Each row is a point on a landscape with many valleys, with its height.
A ball rolls from a point to whichever of its 2 nearest points has the largest drop for the distance, and stops where none of them is lower. Distance is the straight distance between rows; heights are no part of it.
Gazur height 27.8: [-33  12 -29  -2 -43   0  50 -53  -8   2  -6 -11  48 -74   5  23   8 -61
 -66 -37 -19   8   5 -34  33  -9  70   1]
kimop height 40.4: [ 39   0  62   5 -18  13   0 -50   4 -22 -32 -49 -25  -6 -25   9   9 -10
   0  46  -2   5 -29 -73  61 -45 -34   6]
kime height 49.0: [ 40  17 -75 -47 -18  57  25  34 -31   6  17  55 -43  27  13   8 -11  45
  43 -24  -8 -65  39   5  13  29 -44  52]
Bolab height 35.5: [ 69  31  25   7  27  43  29 -52 -12 -23 -70 -20   4 -19  10  -8  29 -41
  14  -9   6 -26 -20 -43  72 -49 -32   8]
Medud height 29.9: [-51  14  -8 -31  15 -22 -26 -12  -8 -15   8  26  44 -12  -8 -49 -10 -31
 -67 -19  49  17  23  44   1  40  49   7]
geti height 55.2: [  9   8 -38 -51 -50  26  10  13  16 -72   3  41 -48 -35   9 -37  -7  -3
   2 -15  38 -10  45 -33  -4  18 -29  45]
Diba height 43.6: [-20  -2 -51  23   7   4  54 -19   8  -7  -5 -22 -38 -25 -12   0 -30 -16
  63   0  -4  43  12 -11  42  11  16 -16]
Gup height 62.0: [ 35  19 -23  34 -51  35   1  33 -29  26   1 -16 -19   4  17 -39  50  48
  70  -6   8 -34  73  61 -48  41  -9  -2]
buser height 33.9: [ -5  -2  65   2 -66   4   1 -92  15  -5 -17 -42   0 -51  -3  48  -3 -16
 -48  52 -10   8   8 -66  46 -47   8  16]
Zugo height 40.3: [ 27  34   6 -12   5  51  -2 -17 -12   1 -44  40  15  57  28  48  -6  21
   0 -39   5 -23 -22  -1  12  14  18 -33]
Lugab height 33.6: [-83 -46 -42 -13   3   7  15   5 -13  34  34 -10  35 -51   3  -2  19 -55
  40  16  -6  22 -24  26 -20  40  48  -9]
sina height 23.8: [-21 -58  -5  -7  37 -23 -25  14 -39 -22  49   5  20 -65  28  62  62 -75
  38 -14 -45   3 -11   4 -47  -3  12  22]
Kap height 58.6: [ 16   3  -3  42 -43  42 -17  29  26  26 -16 -37 -23   8  26 -37  26  48
  73   1  -2 -15  23  32 -49  29  -9 -53]
sek height 42.0: [ 23   9  21   6 -25  39   5 -23 -11  -4 -12 -37 -29 -40  13  33  74 -70
 -22  15 -44  32 -54 -41  25 -22  46 -71]
pasok height 58.0: [ 36  11  33  76   6 -33   6 -66  12  -3 -34 -48  18  47 -12  14 -62  16
 -10  50 -30  49  10  28  48 -18 -19 -20]
kan height 34.8: [ 70  53   9 -15  22  52  22 -42 -40   6 -46  30 -13  57  32  72  20  -5
   5 -11 -32 -65 -65 -24  34 -19   8 -45]
guku height 39.2: [-57 -12 -50  25 -12  15  29  -5  -2  26  21  -8 -32 -27   3 -23 -14 -22
  77  16   0  30  10  30   2  41  19 -24]
Sez height 10.5: [-24 -16  57   6  48 -68 -30  28  -1   6  18 -19  43 -13 -34  -9  15  -5
  -7  30  20  25 -19 -29 -50 -40   0  42]
dabut height 23.9: [-44 -19  11 -29  15  -4 -63  -3 -27 -20   6  62 -38  29  28  92  -7 -12
  -1 -28   4   0 -26 -18 -14  31 -16 -10]
rus height 47.7: [  9  22 -37  29  16  24  77 -15  12   8   0 -60 -37 -49 -27   9  13 -20
  84  -5 -32  20  -6 -34  48 -37  11  -5]
Fuf height 47.8: [ 19   2  30   8  -4  -2 -19  27 -51  31  16 -12  53  14  -5 -20  94 -65
 -28   5 -34   9 -62 -36 -35  -7  73 -30]
fide height 26.8: [ 35  34  11  -8   7 -23 -11  17  -4 -58 -13 -24 -32  20  11  54  34  20
  50 -55   0 -78  26 -21   3 -20 -55  42]
Zigup height 59.4: [-34 -17   4  43   1 -38  15 -35 -16  57  17 -44  65  -9 -28 -19   8 -56
 -29  16 -28  21 -42  11  28   9  79 -84]
gile height 58.4: [ 31  17  -3 -33 -47 -10  15 -12  50 -88 -32  11 -58 -23   1 -31 -29   9
 -33 -12  43 -37  41 -46  25 -24 -75  32]
Mul height 31.6: [ 23 -15  16 -10  30  17 -10  53 -10   7  14 -19  30  46 -27 -27  -5  28
  62  -4 -12   8 -26 -43  -9 -15 -25  55]
Mudiv height 58.5: [ 62  17 -18  29 -59  67  18  44  43  12  -4  44 -63  28 -11 -83 -41  63
 -28 -10  13   0   7   4  26  14 -20 -31]
togu height 33.7: [-21  -2   2 -35  38 -44 -36  34  -7  -6   5  18  54 -32  25 -31 -19  36
  -3  16  22 -36  38  65 -84  -3 -23  55]
zute height 67.4: [ -1  25  -9  32 -39 -34   8  35  14  17  43  26 -73 -38 -37 -70  15  22
 -24  -2  68  18  97  31 -27   5 -22   5]
laz height 29.6: [ 23  -9   2  18  30 -99  23   3 -28 -60   1  16  12 -30  13  54 -18 -51
  32 -21 -27 -11 -20 -50 -10 -40 -16   4]
Lizu height 23.4: [-35 -15  33  -7 -57   2   8 -53  10  20 -17 -28  63 -19  -8  14 -35 -32
 -54  58 -50  21 -44 -57  40 -27  37  26]
Voma height 22.0: [ 41  21 -43  -3  40 -16  31  -1 -39 -56  -5  22   8 -34  36  68  15 -46
  57 -53 -53 -25  -3 -10   1 -23  -4  17]
ses height 51.8: [ 34   8   8  16 -58  36   2  23  47  -8 -16  -3 -75  28  -5 -65 -24  60
 -20  12  13  17  16   1  56  -7 -55   2]
gumag height 61.9: [-52 -23  16  39  53 -68  -1 -15 -18  48  26 -27  41 -13 -27 -12 -34 -43
 -27  65   3  39 -40  23  27   0  46 -53]
malas height 42.3: [-12   6   0 -11  11 -47   3  24  28 -27 -20  24  -7 -14   9 -40 -42  31
 -31  18  25   1  47  30 -57 -10 -50  37]
Gema height 31.9: [ 15  50 -40  -1   3 -34  23  11  28   0  16  46 -56  51 -29  47 -20  70
  -3 -64  30 -69  51  36   1 -17 -55  38]
Sur height 28.2: [-30   1  35  -1   7 -19   4  -4  27  27  25 -20  15 -18 -54 -37  -5  35
 -22  25  53  35   7 -34 -37 -18  24  33]
Lir height 20.9: [-37   4  -1  -7 -33 -33  -2 -46 -25 -20 -11   6  47 -30  -9   1  16 -69
 -83 -20  18  37   6 -15  16  19  58  -1]
relu height 34.2: [ 15  39 -23  -7   1  15  66   4 -23  10  -2  -7  66 -54  -4  26  49 -94
 -39 -36 -41  18 -24 -46  12 -35  55  18]
leg height 12.4: [ 36  -6 -82 -15  34 -19  30   6 -46 -40  24  -7  -4 -38  13  19   9   0
  70 -39 -40 -46  60  16 -44  19  -4  44]
dum height 56.5: [  2   2  -4  50 -23 -19  26 -30 -38  27 -30 -26  83  24   3  -5 -15 -39
 -22  17 -59  25 -55   7  42   7  52 -57]
Seg height 40.5: [-28 -30  -1   1   6 -23  -4  46  22   4  20 -50 -10 -10 -23 -10   5   9
  90  25 -19 -17  -8 -41 -25 -24 -41  71]
Nika height 41.1: [-45  -3  25 -29  84 -39 -39   4   8 -10  36  55 -13  12   5  -1 -40  32
 -92  15  39  10   4  66  -3   3 -14 -20]
kepu height 39.3: [ -1   2   2 -27 -11  52   6 -32   4 -27 -26 -15 -47 -64  11  41  77 -61
   6  -8 -16  35  -5 -27  30 -14  27 -33]
rozab height 37.8: [  3  13   9  -6 -15  22  22   7   0  39  29 -22  23 -16 -50 -68  13  17
 -17   5  74  12  44 -13 -51 -11  50  43]
vibo height 19.7: [ 48  -5 -38 -33  19  -8  12  17 -30 -53  19 -31 -13   2   9  29  44  21
  40 -69 -15 -60  64  -6 -37   9 -28  66]
vok height 64.6: [-79 -38  37  48  32 -47  -6 -31  36  53  22 -51 -13 -22 -16   1 -26   2
  -4  69  19  47   6  51  -7   0   1 -48]
Gevi height 38.5: [-64 -61  10  15  18 -30 -27  43  49  20  36   4 -81   2  -1 -12 -34   7
  19  39  28  34  -5   6   5  27 -57  -2]
benok height 44.0: [-52 -48  17 -18 -29  48 -31  24  22  13 -33 -13  40   9  22 -31  -1  -2
   5  48  -3  21 -44   6 -29  18  -5  11]
kapa height 25.6: [-32 -22   7 -28  35 -19 -48  16 -26  21   2   6  59   8  27  27  -7  18
  39  -8  -2 -43   2  60 -64  20  -8  46]
Figi height 30.1: [-51 -54  25   1  15  -9 -48   5  11 -18   4  18 -58  17  25  54 -27 -26
  26  18  -7  33 -50 -24  23  29 -36 -26]
vam height 17.4: [-40 -47  -4 -38  49 -16 -61  18 -46  -1  20  39  27  14  40  92  17 -33
  28 -16 -32 -43 -32  11 -45  12  -2  24]
kupu height 45.5: [ 14  -5  23  12 -80  26   9 -35  57   1 -13 -33 -58  -7 -29 -39 -14  52
 -50  41  22  39  29  -2  40  -8 -38   4]
ler height 32.5: [ 23  23 -13 -18  11   2   1  -6  14 -53  -6 -23 -77   0  12  16  33  -8
  59 -54  10 -31  17 -23  61 -14 -45   0]
loru height 51.5: [  5 -14  10  33  11  -9  40 -11  23  36 -34 -55  57  26 -25 -30 -62  34
  12  55 -14  45 -23   1  19 -15   7   0]
mume height 70.2: [ 45   2  13  40  -6  16 -12   1  42   9  13   3  37  35 -22 -72 -19  43
 -69  -9  34  38  12  23   0  26  28 -74]
poze height 21.9: [ 12 -25  26 -35  31  29 -51  42  10  40  44  44   5  63 -11  -9 -12  73
 -22  -8  35 -20 -19  34 -38  -5 -23  21]
raz height 44.7: [ 26  12 -46 -29  10  73   7   9 -14   3  -9  15   6  42  31  21   7  28
  38 -37 -13 -26  -4  23  -4  33  18   6]
kis height 35.3: [-53 -30  13 -19 -18  32   5   3  -8   5 -29  -2  53 -12  16   1   4 -39
   4  47 -42  29 -77 -51  17  -7   3  20]
Vulo height 52.0: [ 23  23   6  17   9 -31   1 -25 -39  17 -39  21  54  79  19   7 -62 -13
 -61  17 -40   7 -50  18  38   9  37 -39]
pil height 36.2: [  4  -1 -19 -35  -3  51 -12 -13   5 -51  -7   5 -92 -30  21  40  42 -33
  33 -35   6  21  15 -25  54  18 -16 -27]
podiv height 66.0: [  56    9   -7   30  -15   24   11   27   31   33    7   34   -7   29
   -6 -100  -24   65  -62   -9   33   20   32   70  -25   15   17  -39]
supal height 39.4: [-12  34 -23 -15  -6 -23  11 -25  31  -5 -42  76 -24  28  23  58 -46  60
 -54 -37  25 -19  51  61  -8   1 -47   8]
Tebif height 36.5: [-58  -1   2 -60  45 -15 -60  13 -21  -5  48  59   6  -1  10  -1 -19   7
 -51 -16  52 -25  -3  79 -25  33  22  -7]
Zem height 39.8: [-17 -11  48   4 -73  24 -14 -82  45 -12 -12 -27 -18 -19 -24  10  -8  22
 -61  45  10  38  45 -16  41  -1  -1  12]
lam height 29.0: [ 75  42  -9 -17  55  42  27 -16 -38 -17 -45  11 -22 -20  22  41  29 -55
  30 -35 -46 -22 -29 -23  53 -26  -6 -13]
meki height 52.4: [ 17  25 -75 -61 -36  53  20  12  -5 -39 -20  63 -31 -34  39 -40 -18   8
  33 -10   2 -54  41 -16  16  30 -37  41]
tiva height 47.0: [-14  12  25  -7  52 -45 -35 -12 -22  16 -17  27  22  70  11  14 -50  13
 -87  29  -2  32 -20  33  29  10   9 -32]
fizag height 73.4: [ 36  26   6  39 -36  39   0 -35  17  -9 -21 -28  50  41  -8 -57  -4   6
 -65 -10  21  39  -5 -17  22  37  64 -63]
nom height 51.6: [  2  -5  31   9  29   1 -59  25 -41  26  20 -17  86  34  -4 -30  52 -18
 -12 -16   2 -28 -38  24 -29  14  76 -50]
Veko height 45.4: [-54 -40   7  11  -8 -28   5  36  52  13  25 -35 -58 -14 -33 -14 -22  17
  53  50   3  12   5 -40  -7 -16 -53  29]
Misup height 23.3: [ 24  33 -17  13  26 -17  31  21  26  55  22  22 -21  81 -59  39  -5  91
  25 -46  25 -59  36  63 -17 -15 -34  10]
dabi height 7.1: [ 21 -36  -1 -12  15  28 -31  35   6  44  62  25 -18  79 -35  26   4  83
  34 -24   4 -59   8  37 -37   8 -22   2]
Luta height 64.7: [ 22  31 -38  24 -39   6   6  41 -35  10  26  28 -50 -20  -3 -53  22  28
  34 -21  40 -13  91  37 -28  26 -11  15]
delir height 43.3: [ 45  26   2  35  32  13  29  13   2  14 -31 -33  52  47 -10 -38 -37  30
  32  -3  -9  20 -34 -12   5 -10  13   7]
fiveg height 53.2: [-12 -35  24  12 -45  46 -43  63  45  38   1 -12 -11  30  22 -52  10  48
  48  33  -2  -9 -15  19 -50  30 -36 -30]
Nurak height 45.7: [ 19  23   1  -1  15 -60  18 -11  36 -68 -43  14  -1   4  20  12 -65  38
 -36 -25  11 -10  55  37 -31 -16 -40  18]
tufem height 29.2: [-82 -45  -1 -19  16 -23 -17   7 -12  30  62  -3  46 -76  -6  20  47 -89
   0   4  -7   5 -36  -1 -26   0  47  -5]
leva height 44.8: [  5  -4  22   3 -28  -2  -2  -1 -42  33  13 -10   6 -21  11  13  85 -74
 -48  23 -55  39 -81 -62  -4 -22  60 -42]
Besu height 27.3: [ 18   8  40  13  23 -75 -16  16 -17 -45 -15  14  41  -6   8  41 -15 -22
 -11   0 -10  -3 -32 -51 -44 -36 -14  35]

For each start below, name the point where the ball stops.
rus: vam
Veko: vam
dum: Lir
nom: leg
Diba: vam
geti: Voma
vok: vam
Nurak: dabi
Luta: Lizu
